Each row is a point on a landscape with many valleys, with its height.
A ball rolls from a point to whichever of its 2 nearest points has the largest drop for the distance, and stops where none of them is lower. Distance is the straight distance between rows; heights are no part of it.
(787) (h 7.69): [ 76,  92,  78,  82, 107, 131, 134, 108, 138,  97,  90, 123,  58,  84,  98,
 127, 129,  76,  71,  85, 106,  99, 104,  97, 101, 109, 118,  86,  62,  78,
 117,  72, 103, 114, 106,  88,  74, 103,  87,  86,  70, 104,  77,  86,  90,
  77, 132, 104, 108, 114,  73, 108]
(320) (h 4.80): [107,  71, 116, 110, 143, 109,  93, 124,  97, 108, 110,  76,  73, 134,  87,
  83,  86,  97,  88,  93, 124, 119, 108, 125, 129,  95,  90,  98, 100, 111,
 114,  89, 103, 112, 103, 101,  95, 104, 114,  84, 105,  83, 119,  99, 125,
 120,  94,  87, 115, 107,  93,  83]
(393) (h 4.81): [ 96, 110, 108,  86,  67,  85, 114,  89,  86,  94, 103, 108, 133,  88, 106,
 104, 102,  91, 117, 118,  88, 103,  87,  94,  78,  93, 104,  96, 118, 101,
  89, 128,  89, 101,  96, 110, 124,  90,  97,  92,  93, 110,  94,  93,  93,
  87,  96,  81, 101,  89, 118,  96]
(737) (h 8.81): [ 85,  94,  73,  69, 109, 125, 117, 107, 136,  97, 102,  96,  69, 106,  96,
  97, 110,  88,  83,  84, 110, 104, 102,  83, 124, 112, 110, 115,  82,  93,
 109, 112, 100, 133,  91,  93, 103, 114,  87,  81,  72, 111, 102,  80, 115,
  76, 114, 105, 106, 125, 110,  78]
(812) (h 7.15): [102, 105,  93, 101, 101,  87,  93,  95, 125,  85, 102, 109, 116,  95,  96,
 109,  89, 102,  96,  92,  73,  96,  77, 104, 117, 100, 107, 105, 112, 109,
  93, 112, 108,  98,  97, 112,  95, 111,  98, 112,  68, 118, 105, 106,  93,
  99,  98, 126,  97, 126, 109, 101]
(125) (h 4.83): [ 91,  70,  91,  64, 105, 124, 126, 113, 104, 123, 107,  80,  76, 108, 125,
  91, 112,  83,  92, 109, 108, 105, 101,  90,  91, 100, 102,  97, 110,  70,
 110, 102,  82, 136,  96,  78,  97,  84,  96,  67,  88,  79,  90,  65,  95,
  87,  94,  68, 103, 120, 112,  76]
(521) (h 6.76): [101, 121,  97, 115,  71,  93,  86,  82, 107,  91, 118, 135, 120,  67,  86,
 104,  96, 111,  83,  97,  73, 107,  84,  91,  99,  91, 122,  91,  77, 111,
 106, 130, 101,  76,  97, 100, 103, 109,  63, 117, 103, 124,  98,  95,  67,
  91, 104, 131,  89,  95, 108,  98]
(863) (h 1.29): [ 92,  89, 100, 125, 125, 104,  91, 105,  65, 104,  98,  97, 104, 111,  79,
  83, 101,  95, 132, 115, 121, 121, 101, 136, 121,  89,  74,  94,  75, 123,
  98,  89,  96,  99, 108, 103, 111,  80, 131,  92, 117,  75, 124, 102, 125,
 110, 105,  81, 107,  89,  92,  87]
(236) (h 4.60): [103,  75, 138, 105,  93,  98,  72,  98,  98,  86,  96,  97, 129,  74, 115,
 101, 121, 106,  79,  99,  92,  95,  94, 109, 102,  80,  78,  96, 113,  83,
  91,  93, 116,  57, 106, 105, 121, 104,  99, 106, 131,  74, 114, 109,  88,
 101,  44, 107, 118, 112,  94, 105]
(637) (h 5.52): [114, 106,  90,  97, 102,  95, 123, 113, 103, 116, 111, 103,  77, 100, 121,
 124, 101,  86,  80,  92,  90,  84,  95,  82,  71, 110, 124,  81, 100,  72,
 115,  76, 101, 101,  99, 102,  61, 107,  93, 104,  86, 105,  91,  97,  85,
  96, 124, 106,  90,  98,  80, 142]
(36) (h 6.39): [120, 111,  99,  97, 113,  86, 102, 105,  89, 106,  99,  83, 104, 118,  99,
  99,  83, 109, 113, 114, 108,  85, 104, 106,  91, 106, 103, 102, 121, 101,
  85,  90,  99,  99, 110, 102,  84, 102, 126, 114,  94, 106, 105, 107, 107,
 114, 104,  96,  99,  85, 100, 132]
(577) (h 4.18): [120, 108,  90,  84, 111, 102, 101, 106, 111, 115, 106,  93,  68, 108,  86,
 111,  84, 116,  92,  72, 113,  80, 120,  81,  98, 118, 110, 108,  88, 101,
 124,  81, 107, 108,  99,  91,  71, 120,  99, 112,  94, 107,  95, 112, 105,
 102, 130, 112, 101,  78,  96, 108]
(838) (h 5.10): [108, 127, 106,  90,  73,  80, 100,  80,  82,  89, 100, 112, 136,  98,  92,
  87,  94,  97, 115, 110,  91, 104, 104,  92,  80,  99, 102, 102, 109, 108,
  83, 129,  97,  96,  99, 106, 120,  97,  98, 101, 112, 109,  94, 106, 101,
  96, 108,  95,  98,  71, 114, 107]
(594) (h 4.08): [ 84,  89,  98, 102,  96, 103, 116,  97,  82, 106,  94, 108, 116,  95, 100,
  80, 112,  88, 118, 118, 110, 111,  95, 121, 100,  90,  77, 102,  98, 107,
  82, 106,  89, 107,  98,  97, 119,  74, 118,  90, 107,  81, 100,  90, 103,
 105, 100,  62, 103,  97, 105,  81]
(934) (h 4.45): [102,  67, 116,  99, 136, 110,  96, 127, 109, 101, 109,  66,  57, 127, 111,
  90,  94,  97,  67,  98, 122, 114, 108, 112, 129,  99,  98,  94, 108,  97,
 106,  75, 103, 112, 101,  96,  91,  98, 104,  84,  93,  76, 113,  91, 117,
 111,  85,  99, 118, 118,  94,  88]
(921) (h 4.30): [ 94,  81, 128, 108,  93, 107,  63,  88,  99,  91,  86,  96, 115,  72, 107,
  98, 122, 110, 100, 101, 100,  97,  99, 116, 104,  80,  72, 110,  91,  93,
  86,  98, 110,  70, 104,  99, 111,  92,  93, 104, 133,  86, 106, 102,  92,
 102,  60, 106, 108, 101,  93,  86]
(768) (h 5.17): [ 96,  98,  95,  99, 106, 109, 128, 124,  93, 118, 112,  91, 104, 134,  97,
  72,  92,  82, 124, 123, 112, 116,  96, 122,  97,  89, 102,  87, 109,  98,
 100, 119,  82, 118,  93,  96, 127,  88, 119,  75,  88,  86, 106,  83, 119,
  97,  97,  47, 107, 123, 116,  66]
(619) (h 5.33): [ 86, 102,  98, 113,  96,  99,  66,  83,  85,  83,  82, 119, 112,  63,  97,
 117, 119,  96, 103, 102,  86,  92,  85,  95,  86, 101,  76,  93,  81,  89,
  70,  80, 106,  80, 104, 101,  98,  92, 114, 121,  93, 103, 105, 100,  78,
  89,  92, 130,  94,  88,  79, 124]
(752) (h 7.26): [ 99,  90,  94,  88, 103,  87, 107, 106, 124,  92,  95, 101, 102, 112, 114,
 108,  92,  87,  89,  99,  87,  98,  80, 102, 119,  99, 108, 100, 130,  89,
  97, 113,  96,  99,  90, 118, 100, 108, 101,  92,  62, 106, 104,  91,  98,
  93,  87, 103, 105, 130, 101, 108]
(70) (h 8.16): [ 96, 113, 102, 111, 101, 106,  79,  73,  85,  92,  87, 112, 107,  76,  77,
 104, 108, 121, 107,  89,  94,  91, 114,  81,  93, 101,  89, 107,  70, 104,
 100,  86, 109,  85,  98,  89,  86,  97,  89, 119, 120, 111,  96, 113,  91,
 102, 111, 133,  87,  74,  84, 106]
(321) (h 4.22): [107,  92,  93,  68,  81, 109, 125, 106,  98, 126, 117,  91,  89, 102, 123,
 100, 111,  77, 104, 103, 106,  99,  97,  91,  78, 105, 113, 101, 118,  78,
 116, 108,  87, 127,  89,  92,  94,  91,  91,  76,  88, 100,  85,  78,  94,
  88, 104,  69,  97,  97, 107,  94]
(904) (h 5.94): [115, 113, 112, 110,  89, 112,  86,  84, 119,  91, 106, 111,  91,  79, 104,
 108,  95, 134,  81,  79,  93, 101, 114,  86,  96,  92, 108, 109,  87, 107,
 131,  98, 111,  77,  94,  92,  92, 102,  50, 105, 130, 111,  90, 124,  79,
 116, 105, 138,  87,  81, 106,  84]
(898) (h 6.28): [111, 114, 121, 111,  77,  99,  92,  87, 103,  93, 119, 122, 109,  83, 109,
  99,  92, 114,  74,  80,  90, 102, 110,  78,  78,  97, 115, 101, 110, 105,
 129, 114, 109,  86,  88, 107, 103, 109,  48,  98, 128, 104,  85, 115,  83,
 106, 102, 119,  88,  86, 108,  91]
(232) (h 6.54): [108, 122, 114, 110,  62,  92,  87,  85, 100,  98, 129, 135, 108,  72,  99,
  98,  85, 112,  71,  96,  77, 108,  92,  81,  86,  90, 123,  89, 102, 120,
 120, 137,  94,  76,  89, 103, 106, 109,  47, 105, 116, 110,  83,  98,  73,
  97, 107, 113,  80,  91, 110,  91]
(687) (h 5.64): [116,  86,  86,  97, 124, 100,  86, 121,  86, 120, 103,  77,  68, 137,  81,
  86,  88, 109, 110, 107, 126, 100, 109, 109, 118, 111, 108, 102,  96, 116,
  97,  86,  86, 117, 113,  76,  86, 102, 133, 116, 102,  97, 107, 103, 125,
 111, 111,  82, 104,  95,  97, 111]
(355) (h 4.84): [ 86,  83, 108, 105,  85, 102, 101,  97, 100,  98,  97, 110, 114,  93, 101,
  82, 111, 100, 117, 104, 101, 109,  98, 112, 111,  91,  78, 118,  95, 105,
  95, 122,  96, 110,  94, 104, 125,  80, 103,  87, 117,  91,  98,  99, 102,
 106,  95,  76, 106, 104, 113,  60]
(132) (h 3.06): [ 92,  81,  82, 110, 122, 100, 109, 107,  94, 110,  95, 108,  97, 108,  99,
  85, 101,  88, 116, 115, 112, 120,  89, 122, 123, 101,  85,  99,  94, 108,
  92,  99,  90, 117,  98,  98, 108,  89, 123,  95,  84,  84, 112,  91, 112,
 109, 109,  78, 104, 116, 105,  89]
(86) (h 6.10): [109, 113, 121,  98,  77,  93,  74,  78,  77,  93,  95, 106, 129,  69, 100,
 101, 117,  83, 104, 114,  83,  94,  93,  91,  74,  93,  78,  86, 102,  85,
  54, 104, 100,  67, 112, 101, 116,  98, 106, 103, 131, 110,  91,  95,  99,
  92,  74, 112,  94,  79,  91, 118]
(2) (h 5.20): [112,  79, 107, 107, 139, 103,  86, 122,  84, 117, 113,  72,  70, 136,  65,
  85,  76, 109, 112,  95, 127, 109, 114, 124, 132,  97,  96, 106,  90, 125,
 110,  87,  97, 107, 107,  92,  91, 100, 125, 100, 117,  91, 118, 114, 127,
 114, 105,  80, 108,  96,  94,  94]
(149) (h 3.36): [100,  99, 113, 118,  95,  83,  90, 105,  91,  85,  91, 112, 144, 103,  98,
  83,  96,  94, 118, 120,  87, 113,  77, 128, 109,  81,  81,  85, 105, 111,
  80, 120,  99,  80, 102, 111, 140, 105, 104,  97, 109,  98, 121, 101, 104,
 105,  73,  88, 104, 114, 100,  79]
(59) (h 5.11): [ 99, 125,  95,  87,  78,  92, 123, 110, 103, 114, 100,  90, 117, 138,  98,
  81,  73,  94, 126, 123, 104, 103,  98, 107,  85, 105, 121, 100, 116, 105,
  88, 130,  85, 111, 100, 104, 121,  96, 118,  95,  78, 112,  98,  96, 122,
  90, 100,  66,  98, 110, 120,  99]
(778) (h 2.86): [110,  83, 125, 108, 107,  92, 107, 104, 103,  96, 102,  86, 107,  79, 128,
 124, 117,  96,  83,  86, 102,  87, 103,  90,  94,  97, 102, 105, 132,  69,
 109,  69, 123,  91,  97, 108,  93,  98,  88,  97, 105,  75,  99, 112,  91,
 114,  72, 113, 118,  99,  95, 122]
(551) (h 6.08): [107, 104,  70,  92, 108,  97, 104, 105,  94, 114, 103,  85,  77, 123,  88,
 105,  87, 115, 118, 107, 111,  87, 111,  94, 103, 124, 111, 112,  91, 109,
  95,  91,  92, 115, 110,  87,  77, 105, 133, 121,  96, 106, 102, 106, 114,
  97, 120,  89,  98,  87, 102, 116]
(440) (h 6.57): [ 87, 137,  88, 110,  79,  94,  78,  77,  70,  88,  86, 108, 131,  93,  69,
 102, 103, 104, 125, 118,  81,  96, 101,  85,  93, 116,  86,  95,  79, 103,
  59, 119,  87,  90, 107,  91, 121,  99, 122, 127, 109, 118, 101, 109, 101,
  93, 109, 113,  81,  76,  99, 111]
(262) (h 4.85): [ 87,  86, 100, 112,  99,  95,  71,  83,  86,  92,  76, 111, 111,  75, 106,
  99, 121, 107, 103, 101, 102, 102,  87, 105, 100,  89,  74, 104,  89, 101,
  78,  88, 110,  89, 104, 100, 106,  86, 105, 113, 105,  97, 109, 100,  87,
 101,  83, 114,  98,  93,  85, 102]
(293) (h 4.29): [ 89, 102,  88, 106,  93, 101, 102,  98, 107,  93,  97, 106, 119, 114,  93,
  77,  90, 111, 123, 104,  99, 106,  96, 111, 113,  94,  92, 116, 103, 122,
 100, 123,  96, 109,  97, 102, 124,  94, 107,  97,  98, 108, 104, 106, 108,
 108,  93,  88, 100, 117, 119,  69]
(647) (h 3.59): [ 96,  91, 104, 122, 109, 100,  85,  96, 104,  86,  94, 105, 113, 115,  84,
  75,  87, 126, 119, 101, 100, 112, 108, 121, 131,  95,  80, 115,  97, 121,
  98, 111, 103, 100,  97, 107, 112,  98, 106,  99, 116, 108, 113, 120, 110,
 119,  92, 103,  96, 111, 104,  73]
(846) (h 3.16): [104,  81, 113, 115, 118,  92,  99, 101,  93, 101,  91,  89,  94,  77, 122,
 118, 123, 103,  86,  94, 117,  90, 105, 101,  96,  96,  96, 108, 110,  90,
 107,  59, 113,  98, 106, 108,  91,  89, 106, 106, 104,  81,  94, 102,  81,
 116,  88, 113, 111,  90,  89, 125]
(129) (h 9.13): [ 93,  86,  83,  77, 109, 120, 106, 107, 128, 106, 101,  81,  70, 117,  92,
  86,  95, 109,  98,  78, 124,  98, 122,  88, 121, 118, 107, 125,  89, 103,
 104, 109, 104, 130,  95,  84,  94, 109,  97,  93,  93, 108,  99,  95, 125,
  95, 116, 101, 104, 108, 109,  73]
(740) (h 6.90): [ 99, 114,  92, 107,  78,  99,  77,  86, 117,  84, 109, 109, 125,  76,  84,
 104,  96, 109, 104, 106,  61, 104,  75, 106, 114,  99, 116, 103,  76, 114,
  95, 132, 106,  91, 109, 108, 105, 118,  73, 122,  97, 124, 106,  95,  72,
  94,  85, 146,  97, 110, 113,  87]
(359) (h 5.04): [113, 115,  84, 100, 106, 100, 116, 111, 109, 124, 110, 101,  64,  98, 100,
 114,  98,  97,  74,  73, 105,  74, 107,  77,  72, 113, 120,  85,  82,  92,
 125,  70, 108, 100, 102,  92,  63, 114,  90, 105,  91, 105,  98, 104, 100,
  96, 136, 105,  92,  77,  86, 128]
(945) (h 4.03): [ 88,  70, 106,  84, 124, 109, 108, 119, 123, 107,  95,  74,  61, 115, 127,
 102, 108,  91,  57, 100,  99, 102,  98,  94, 120, 102, 108,  93, 115,  83,
 106,  77,  94, 122,  95,  91,  84, 105,  96,  82,  79,  89, 108,  76,  98,
  98,  85, 103, 120, 129,  98, 102]
(667) (h 1.82): [109,  99, 101, 101, 131, 105,  87,  92, 126,  83,  99,  90,  88, 109,  82,
 109,  77, 132,  85,  81, 107,  94, 120,  93, 123, 105, 103, 122, 109, 114,
 112,  86, 119,  94, 102, 101,  74, 118,  97, 119,  91, 115,  97, 123, 106,
 119,  94, 145, 101,  99,  98,  98]
(416) (h 2.95): [ 95, 112, 112, 104,  74,  86,  95, 103, 104,  82, 102, 109, 139, 108, 106,
  88,  80,  90, 119, 120,  80, 108,  71, 122, 106,  76, 107,  92, 135, 113,
  96, 134,  95,  89, 103, 121, 146, 112,  97,  92,  87, 104, 108,  99, 105,
  92,  77,  84, 109, 129, 110,  82]
(845) (h 2.94): [103,  97, 111,  85,  90, 110, 113, 103, 127, 107, 116, 112,  73,  78, 123,
 126, 106,  84,  64,  71,  95,  96,  97,  76,  93,  98, 113,  96, 114,  72,
 144,  95, 113, 103,  83,  96,  96, 109,  58,  79,  93,  99,  88,  96,  88,
  88,  94, 101, 103, 116,  94,  89]
(681) (h 3.79): [ 92,  69,  99, 103, 120, 104, 105, 103, 113, 100,  98, 106,  93,  98, 113,
  97, 108,  89,  90, 105, 103, 114,  84, 116, 121,  90,  80, 103, 113,  98,
 105,  96,  94, 104,  90,  99, 110,  94, 110,  83,  88,  77, 107,  91,  96,
 108,  79,  84, 114, 127, 101,  73]
(548) (h 6.07): [ 80, 133,  83, 109,  74,  84, 104,  88,  77,  97,  81, 106, 134, 101,  96,
 103, 103,  87, 130, 124,  92,  96,  89, 103,  88, 114,  86,  96,  88, 108,
  59, 123,  82,  93, 106,  97, 131,  89, 128, 122,  90, 110, 100,  97, 105,
  84, 113,  96,  92,  85, 105, 110]
(83) (h 5.76): [105,  88,  94,  84, 122,  96, 116, 124, 115, 105, 104,  80,  71, 112, 125,
 125, 102,  87,  72,  93,  92,  89,  97,  85,  94, 106, 123,  88, 112,  69,
 105,  72,  97, 110, 109, 107,  65, 115,  98, 100,  73, 107, 105,  90,  90,
  89, 104, 120, 104, 113,  83, 144]
(240) (h 8.43): [ 80,  92,  71,  68, 104, 122, 132, 116, 140,  95,  97, 109,  67, 103,  98,
 116, 116,  77,  76,  86, 104,  99, 100,  81, 109, 115, 119,  98,  73,  86,
 102, 104, 102, 120, 100,  94,  77, 112,  87,  85,  70, 106, 100,  80,  96,
  68, 127, 104, 101, 123,  93, 101]
(78) (h 4.52): [101,  89, 113,  79,  68,  95, 109,  89, 101,  94, 109, 112, 113,  77, 119,
 107, 111,  91,  97,  99,  93, 103,  85,  95,  87,  90,  98, 105, 129,  84,
 112, 124, 102, 105,  93, 103, 116,  98,  87,  84,  96, 102,  85,  92,  86,
  88,  84,  77, 109, 101, 106,  86]
(197) (h 7.12): [ 92,  99, 121, 108, 100, 106,  76,  84,  67, 100,  88,  90, 113,  89,  91,
  82, 115, 113, 119, 103, 123,  93, 126, 107,  94,  99,  73, 113,  86, 113,
  79,  89,  98,  91, 109, 109, 101,  81, 118,  93, 149,  89,  98, 104, 111,
 104,  95,  89,  94,  71,  87, 103]
(829) (h 3.65): [ 95,  89, 103, 108, 129, 101,  96, 105,  86, 109,  94,  89,  71,  86, 119,
 125, 120,  95,  89,  92, 116,  80, 107, 100,  93,  98, 109, 105,  94,  98,
 112,  39, 113, 104, 110,  99,  71,  88, 115, 116,  93,  80,  87, 100,  94,
 111, 103, 117, 102,  88,  73, 132]
(754) (h 6.09): [ 86,  79,  87,  80, 127, 111, 116, 125, 127,  93,  90,  87,  53, 110, 117,
 122, 116,  80,  59,  93,  99,  93, 103,  90, 105, 111, 122,  88,  86,  79,
 110,  61, 100, 114, 114, 100,  62, 112,  93,  93,  67, 103,  96,  75,  97,
  91, 114, 122, 110, 127,  76, 133]
(325) (h 2.65): [113,  92, 139, 107,  96,  87,  92, 100, 102,  78, 106,  92, 124,  88, 118,
 105, 106, 112,  87,  86,  96,  90, 107,  96,  89,  93, 105, 107, 141,  86,
 109,  90, 128,  80,  96, 113,  97, 107,  84,  96, 116,  83, 100, 112,  90,
 106,  63, 112, 112, 100, 104, 117]
(585) (h 3.60): [121, 115,  97,  83,  82,  95, 122, 101,  92, 129, 116, 106,  88, 108, 112,
  98,  98,  85, 100,  95, 102,  92, 112,  80,  68, 107, 112, 100, 108,  88,
 116, 108,  93, 121,  87,  96,  89,  98,  83,  85, 100, 109,  84, 103, 102,
  94, 125,  74,  91,  72, 110, 105]
(874) (h 6.95): [ 93, 124,  84, 116,  94,  97,  69,  78,  82,  80,  86, 108, 128,  94,  64,
 100,  91, 131, 117, 110,  77,  99, 104,  91, 107, 112,  89, 100,  82, 111,
  72, 113, 106,  86, 110,  98,  99, 108, 107, 133, 107, 121, 106, 117,  94,
 102, 103, 137,  77,  85, 103, 108]
(162) (h 7.70): [101, 112, 110, 106,  93,  97,  65,  80,  63,  89,  86,  99, 114,  82,  85,
  95, 104, 118, 116, 101, 110,  87, 123,  90,  88, 107,  76, 106,  85, 105,
  78,  86, 108,  81, 104, 100,  97,  90, 108, 113, 137,  97, 102, 113, 100,
 102, 104, 117,  86,  61,  85, 114]
(196) (h 7.38): [ 90,  99,  81,  93, 107,  86, 123, 105, 111, 107,  98, 100,  95, 116, 115,
 110,  96,  89, 102, 117,  93, 101,  84, 107, 106,  98, 105,  98, 116,  92,
  85, 100,  87, 107,  93, 110,  89,  96, 118,  99,  67,  98, 102,  87,  94,
  92, 108,  87,  97, 115,  99, 118]
(764) (h 4.70): [106, 113,  86,  95,  92, 100, 126, 118,  83, 127, 106,  87, 101, 139,  97,
  71,  86,  88, 132, 124, 120, 107, 107, 116,  88,  97, 112,  95, 104, 105,
  89, 123,  71, 120, 109,  89, 115,  88, 128,  91,  90, 102,  96,  96, 118,
  93, 109,  50, 102, 104, 115,  97]
(541) (h 2.90): [125, 116, 123,  85,  84,  93, 113,  94,  88, 113, 117,  98, 108, 105, 104,
  90,  91, 102, 106,  84, 106,  88, 126,  80,  70, 110, 107, 103, 120, 100,
 116, 114, 101, 116,  87, 103,  93, 107,  84,  82, 131, 103,  88, 116, 105,
 105, 109,  76,  97,  69, 115, 101]
(182) (h 4.19): [ 88,  73, 111,  92,  95,  93, 114,  96, 105,  99,  93, 110, 110,  85, 121,
 105, 110,  92,  93, 109,  97, 101,  86, 110, 102,  90,  86,  97, 122,  87,
  97, 101,  96,  95,  93, 105, 108,  92, 105,  90,  91,  84,  99,  90,  82,
  95,  75,  79, 111, 113, 102,  97]
(640) (h 6.64): [ 83,  87,  68,  81, 125, 122, 122, 113, 126,  94,  83,  95,  51, 108,  93,
 120, 120,  85,  75,  97, 102,  93, 107,  96, 111, 117, 122,  92,  66,  91,
 101,  61, 103, 123, 117,  91,  57, 104, 111, 107,  67, 106,  90,  82, 100,
  83, 129, 117, 105, 122,  70, 124]
(623) (h 7.03): [ 87, 109,  73, 117, 100, 100,  85,  87, 121,  83,  90, 117, 120, 102,  81,
 103,  92, 114, 112,  97,  76,  99,  84, 110, 127, 103, 104, 114,  90, 122,
  88, 122, 104, 100, 108, 110, 109, 115,  94, 123,  85, 120, 112, 107,  94,
  96,  97, 138,  87, 125, 115,  96]
(467) (h 5.37): [ 96, 131,  82,  94,  71,  85, 123,  98, 105, 107,  99, 101, 117, 116,  97,
 103,  81,  88, 125, 110,  93, 103,  85, 102, 101, 106, 113, 100, 112, 112,
  86, 127,  85, 112,  99, 112, 124,  97, 118, 110,  69, 112, 100, 101, 113,
  86, 112,  88,  95, 110, 120, 102]
(481) (h 5.67): [ 84, 129,  66, 118,  84,  84, 116,  99,  89, 112,  85, 104, 121, 123,  98,
 102,  83,  92, 132, 127, 100, 104,  84, 116, 105, 112, 102,  94,  98, 113,
  76, 119,  77, 108, 103, 101, 125,  92, 138, 117,  76, 103, 110, 102, 113,
  89, 120,  85,  95, 101, 110, 112]
(938) (h 5.74): [101, 108, 111, 103,  88,  82,  87,  83,  87,  90,  97, 111, 121,  67, 108,
 115, 115,  90,  95,  96,  90,  91,  88,  84,  76,  97,  94,  85, 108,  89,
  81,  89, 106,  76, 101, 104, 100,  96,  94, 112, 107, 102,  97, 100,  78,
  97,  97, 120,  95,  73,  94, 131]
(436) (h 5.46): [109, 127, 102, 103,  80,  86, 107,  86,  86, 103, 109, 122, 117,  94,  94,
  99,  89, 104, 100,  97,  85, 100, 101,  76,  77, 112, 108,  92,  98, 110,
  98, 121,  95,  91,  88,  99, 102,  99,  88, 107, 109, 114,  95, 107,  95,
  99, 126, 100,  90,  59, 115, 115]
(284) (h 2.74): [104, 105, 119,  88,  70,  85,  93,  98, 110,  77, 104, 100, 128, 102, 108,
  98,  83,  98, 112, 107,  73, 114,  77, 109, 104,  86, 116, 100, 147, 100,
 109, 138, 106,  95,  91, 124, 124, 116,  87,  93,  83, 107,  97,  96,  99,
  90,  63,  87, 101, 136, 115,  90]
(430) (h 5.75): [ 88, 114,  64,  85,  83, 107, 126, 109, 115, 107, 100,  94, 100, 124,  89,
  95,  88,  92, 114, 102, 102, 101,  92,  90, 122, 117, 116, 107,  98, 106,
  94, 133,  87, 127,  91, 101, 112, 118, 115,  95,  71, 113, 103,  92, 119,
  83, 113,  92,  95, 127, 127,  94]
(600) (h 3.04): [108,  98,  91,  91, 124, 109,  88,  98, 113,  98,  95,  79,  65, 112,  76,
 118,  81, 128,  95,  76, 122,  81, 136,  82, 112, 119, 101, 120,  92, 121,
 118,  75, 114,  97, 107,  93,  72, 117, 101, 118,  98, 109,  93, 120, 114,
 119, 116, 133, 102,  83,  91,  97]
(370) (h 3.50): [ 94,  79, 101,  71, 104, 112, 119, 113, 128, 103, 103,  89,  70,  95, 126,
 119, 113,  83,  67,  80,  96,  99, 101,  81, 106, 106, 111,  99, 116,  70,
 125,  93, 106, 118,  88,  90,  83, 106,  80,  78,  79,  98,  89,  80,  90,
  87,  91, 104, 111, 121,  92,  96]
(576) (h 2.35): [123, 108, 135,  91,  88,  88, 101,  91,  96,  90, 109,  95, 124,  95, 107,
  92,  93, 114,  98,  89,  93,  93, 123,  94,  76,  96, 104, 106, 131,  99,
 119, 107, 119,  88,  94, 116,  97, 108,  78,  88, 135,  94,  89, 113,  96,
 106,  84,  91, 104,  81, 113, 105]
(173) (h 3.86): [101,  96, 116, 116,  96,  99,  59,  95,  96,  80,  89, 101, 135,  89,  91,
  83, 105, 108, 104, 117,  87, 107,  88, 124, 103,  82,  77,  97,  95, 102,
  74, 109, 109,  64, 106, 111, 118, 105,  97, 106, 131,  98, 117, 109,  96,
 109,  55, 112,  94, 110, 101,  86]
(821) (h 2.76): [100,  89, 100, 115, 122, 105,  79,  86, 125,  78,  91,  92,  97, 112,  87,
  92,  87, 136, 108,  95, 103, 109, 115, 108, 135, 101,  87, 128,  96, 122,
 112, 102, 113,  99, 104, 105,  96, 112,  92, 106, 104, 110, 102, 119, 108,
 120,  88, 127,  95, 115, 103,  70]
(365) (h 3.85): [102, 118, 113, 122,  97, 110, 106, 101, 112, 106,  97, 115,  87,  69, 115,
 116, 110, 112,  72,  64, 109,  77, 115,  83,  83,  96, 102,  97,  87,  95,
 136,  64, 112,  86,  84,  94,  85,  95,  65, 109, 114,  99,  80, 117,  97,
 116, 124, 128,  94,  88,  85, 105]
(864) (h 6.52): [101, 110, 124, 111,  98,  93,  80,  96,  75,  96,  85,  95, 125,  92,  95,
  79, 109,  91, 113, 123, 103,  98, 110, 101,  80,  96,  74,  87, 106, 107,
  55,  94, 100,  75, 110, 109, 112,  91, 119,  97, 134,  91,  99, 101, 108,
  96,  78,  92,  98,  81,  88, 118]
(741) (h 3.52): [116,  92,  80, 108, 137, 109, 109, 120,  60, 123, 112,  89,  73, 135,  88,
  91,  95,  89, 127, 118, 120, 125,  94, 134, 113,  96, 100,  84,  83, 111,
 102,  94,  74, 121, 116,  85,  99,  82, 140, 103, 106,  80, 110,  92, 116,
 109, 121,  64, 106, 105,  96,  93]
(5) (h 5.80): [107, 114, 111, 100,  86,  84, 112,  90, 100, 104, 111, 117, 109,  81, 111,
 118,  99,  91,  87,  85,  91,  88,  89,  81,  74,  99, 107,  91, 111,  88,
 106,  94, 104,  94,  88, 103,  94, 100,  81,  98, 101, 102,  92, 103,  82,
 102, 109, 102,  96,  75, 103, 120]
(455) (h 5.34): [ 91,  73, 101,  80, 103, 116, 119, 120, 104, 112, 109,  79,  87, 124, 110,
  72, 101,  90,  98, 107, 108, 111, 104, 109,  97,  96,  95, 101, 110,  85,
 105, 108,  85, 127,  93,  89, 103,  89, 103,  67,  95,  79, 100,  74, 112,
  93,  89,  52, 106, 129, 116,  64]
(693) (h 2.73): [113,  99,  89, 123, 127,  99, 101, 111,  60, 117,  99,  92,  92, 128,  76,
  92,  90,  98, 139, 123, 120, 112,  99, 131, 115, 101,  92,  89,  81, 124,
 101,  91,  91, 110, 120,  96, 110,  89, 141, 110, 110,  80, 123, 104, 124,
 111, 120,  70, 102,  89,  92, 106]
(550) (h 8.46): [101, 119, 103, 116,  89, 112,  58,  69,  92,  92, 100, 111, 111,  71,  83,
 100, 112, 109, 102,  94,  83, 107, 103,  90,  90, 100,  93, 106,  64,  96,
  89, 106, 103,  75, 104,  90, 102,  96,  76, 119, 133, 116,  93, 104,  81,
  99,  97, 136,  81,  78,  95,  88]
(122) (h 2.14): [ 94,  74, 117, 125, 124, 108,  94, 106,  77,  97,  97,  97, 110, 107,  74,
  83, 103, 108, 130,  99, 110, 129, 100, 135, 127,  83,  66, 103,  71, 114,
 113, 102, 109,  88,  99, 115, 121,  87, 115,  74, 130,  81, 131, 106, 118,
 121,  97,  85, 111, 110,  94,  55]
(160) (h 1.83): [100, 104, 109, 108,  95, 105, 121, 109, 119, 116, 109, 114,  77,  70, 131,
 121, 111,  88,  60,  69, 100,  85, 108,  81,  78,  99, 112,  90, 105,  81,
 140,  73, 110,  99,  80,  94,  92, 104,  60,  86, 105,  98,  88, 107,  88,
 103, 111, 104,  97,  96,  95, 106]
(569) (h 5.24): [102, 109, 106, 119, 101, 124,  92,  94, 125,  87, 100, 120,  85,  75, 103,
 121, 109, 126,  70,  71, 101,  97, 107,  88,  92,  87, 114,  99,  77, 102,
 139,  75, 119,  71,  89,  90,  82, 107,  58, 112, 108, 117,  77, 117,  91,
 118, 113, 149,  98,  90,  88,  92]
(508) (h 4.13): [117,  97,  87, 104, 118, 104, 113, 118,  68, 126, 112,  86,  87, 139, 107,
  87,  95,  86, 124, 140, 119, 116,  98, 123,  86,  95, 106,  82, 104, 106,
  92, 105,  70, 116, 119,  91, 105,  83, 133,  96, 100,  90, 100,  88, 108,
 110, 114,  51, 103, 106,  93, 110]
(546) (h 6.63): [105, 123,  91, 108, 100,  82,  90,  92,  99,  86,  89, 104, 124, 112,  83,
  99,  82, 122, 116, 108,  96,  95, 103,  94, 102, 113,  94, 101, 108, 118,
  79, 107, 104,  95, 105, 106,  92, 108, 114, 124,  88, 114, 111, 114, 105,
 110, 109, 117,  91,  86, 107, 118]

Call two points neighbours if one is among the 2 nearest of the other. Go from one point of each pair to the other, from neighbour to neighbour, staying as low as possible. Name the highest point that can't be avoided.
(160) / (576) => (874)
(667) / (132) => (355)
(863) / (667) => (647)

For each start below, name the point where the ball stops.
(5) => (132)
(737) => (667)
(521) => (160)
